Points on a hilly landscape, in no order, each with its height.
A ball rolls from a point to the lowest of its 3 nearest points, and stops where none of them is lower. Distance is the straight distance between rows; heights are no part of it.
j_934: [ 90 123 132 105 112 167 147 119 127]  (h 146)
j_855: [128 125  90 111 132 180 188 108 106]  (h 583)
j_554: [166 105 144 175 143  72 124 164 160]  (h 795)
j_430: [137 102 139 197 131  92 161 156 157]  (h 747)
j_440: [129 109  66 108 143 165 159 113 121]  (h 850)
j_743: [153 104  79 142 137 183 219 131  97]  (h 884)
j_539: [100 124 137 165 122 119 154 138 148]  (h 346)
j_861: [ 81 138 125  80 104 166 151  94 113]  (h 128)
j_362: [137  98 116 158 138 109 144 139 151]  (h 496)
j_508: [122 115 118  90 135 145  89 108 115]  (h 429)
j_458: [ 67 146 182  90  98 123  82 109 125]  (h 148)
j_569: [108 133 125 140 119 157 222 137  88]  (h 387)
j_387: [ 77 148 124  58 110 176 139  93 117]  (h 138)
j_159: [165 117 136 164 143  83 114 142 150]  (h 567)
j_830: [170 124 119 118 141 126  68 127 124]  (h 152)
j_248: [155  85  48 154 158 151 164 127 138]  (h 859)
j_693: [179 174 131 107 147 105  64 145 133]  (h 608)
j_67: [170 137 153 150 136  79  96 153 156]  (h 413)
j_557: [162  98  99 128 143 144 102 126 128]  (h 488)
j_500: [109 119 123 190 125 130 209 147 126]  (h 717)
j_342: [ 96 126  81  69 131 184 130  92 117]  (h 574)
j_91: [130  99  99 130 135 150 129 115 129]  (h 377)
j_738: [109 149 181 101 106  97  71 115 128]  (h 468)
j_764: [154 111  91 113 142 149  96 103 124]  (h 548)
j_772: [ 62 169 170 113  86 158 166 127  99]  (h 169)
j_205: [166 193  87 100 176 127  62 151 111]  (h 620)
j_814: [ 75 142 156 147  91 141 172 141 123]  (h 165)
j_383: [ 66 145 149  72  96 149 122 105 117]  (h 140)
j_954: [115 113 134 132 128 114 129 123 151]  (h 278)
j_935: [121 131 154 104 120 127  91 109 125]  (h 354)
j_540: [146  96 107 140 143 132 114 122 141]  (h 506)
j_717: [141 151 172 108 121  91  83 130 144]  (h 489)
j_952: [133  99  90 169 148 129 177 137 152]  (h 801)
j_839: [106 128 156 124 115 122 117 124 132]  (h 319)
j_175: [144 135 103  71 133 148  52  98 103]  (h 537)
j_238: [163 101 120 174 142  89 137 148 159]  (h 755)
j_914: [158 167 123  95 149 129  51 123 115]  (h 614)
j_369: [204 116  93 169 164 110 110 173 149]  (h 447)
j_53: [107 144 183 124 110  91 102 123 146]  (h 389)
j_609: [152 182 158 104 138 101  58 119 131]  (h 573)
j_45: [141 121  85 135 135 164 213 127 100]  (h 761)
j_757: [117 124 175 166 112  76 128 151 149]  (h 90)
j_679: [108 129 170 103 112 109  92 114 135]  (h 368)
j_651: [108 118 120 122 123 139 150 109 132]  (h 201)
j_740: [199 122 125 168 145  85 112 161 154]  (h 224)
j_164: [101 118 106  65 118 162  86  85 123]  (h 546)
j_696: [159 131 137 134 141 104  90 140 141]  (h 225)
j_584: [130 102  87 134 143 146 156 120 135]  (h 604)
j_725: [ 84 136 138 123 100 148 157 120 121]  (h 158)
j_652: [131 151 162  91 109 114  75 110 124]  (h 449)
j_916: [113 128 153 174  90 154 219 160  70]  (h 267)
j_263: [195 130  94 121 171 121  70 145 118]  (h 104)
j_65: [186 111  95 159 165 113 104 148 134]  (h 315)
j_871: [ 85 127 179 156 111  96 118 133 138]  (h 308)
j_377: [120 114 115 151 135 130 179 134 131]  (h 519)
j_39: [ 80 148 173 131  87 159 196 142  76]  (h 171)
j_92: [102 133 109 119 118 155 177 112 111]  (h 283)
j_264: [136 166 200 133 122  70  88 141 138]  (h 176)
j_182: [102 126 136 177 123  99 173 147 146]  (h 437)

Call two points neighbours if one is among the 3 nearest of the other. Go from one point of each pair to the other, from neighbour to neighbour, staying as low as possible. Name the highest point that can't be avoided.
j_264, j_861 => j_53
j_263, j_740 => j_65
j_91, j_263 => j_557
j_861, j_757 => j_839

For each start below, name the point where the ball stops.
j_248 => j_91
j_914 => j_263
j_164 => j_861
j_458 => j_861
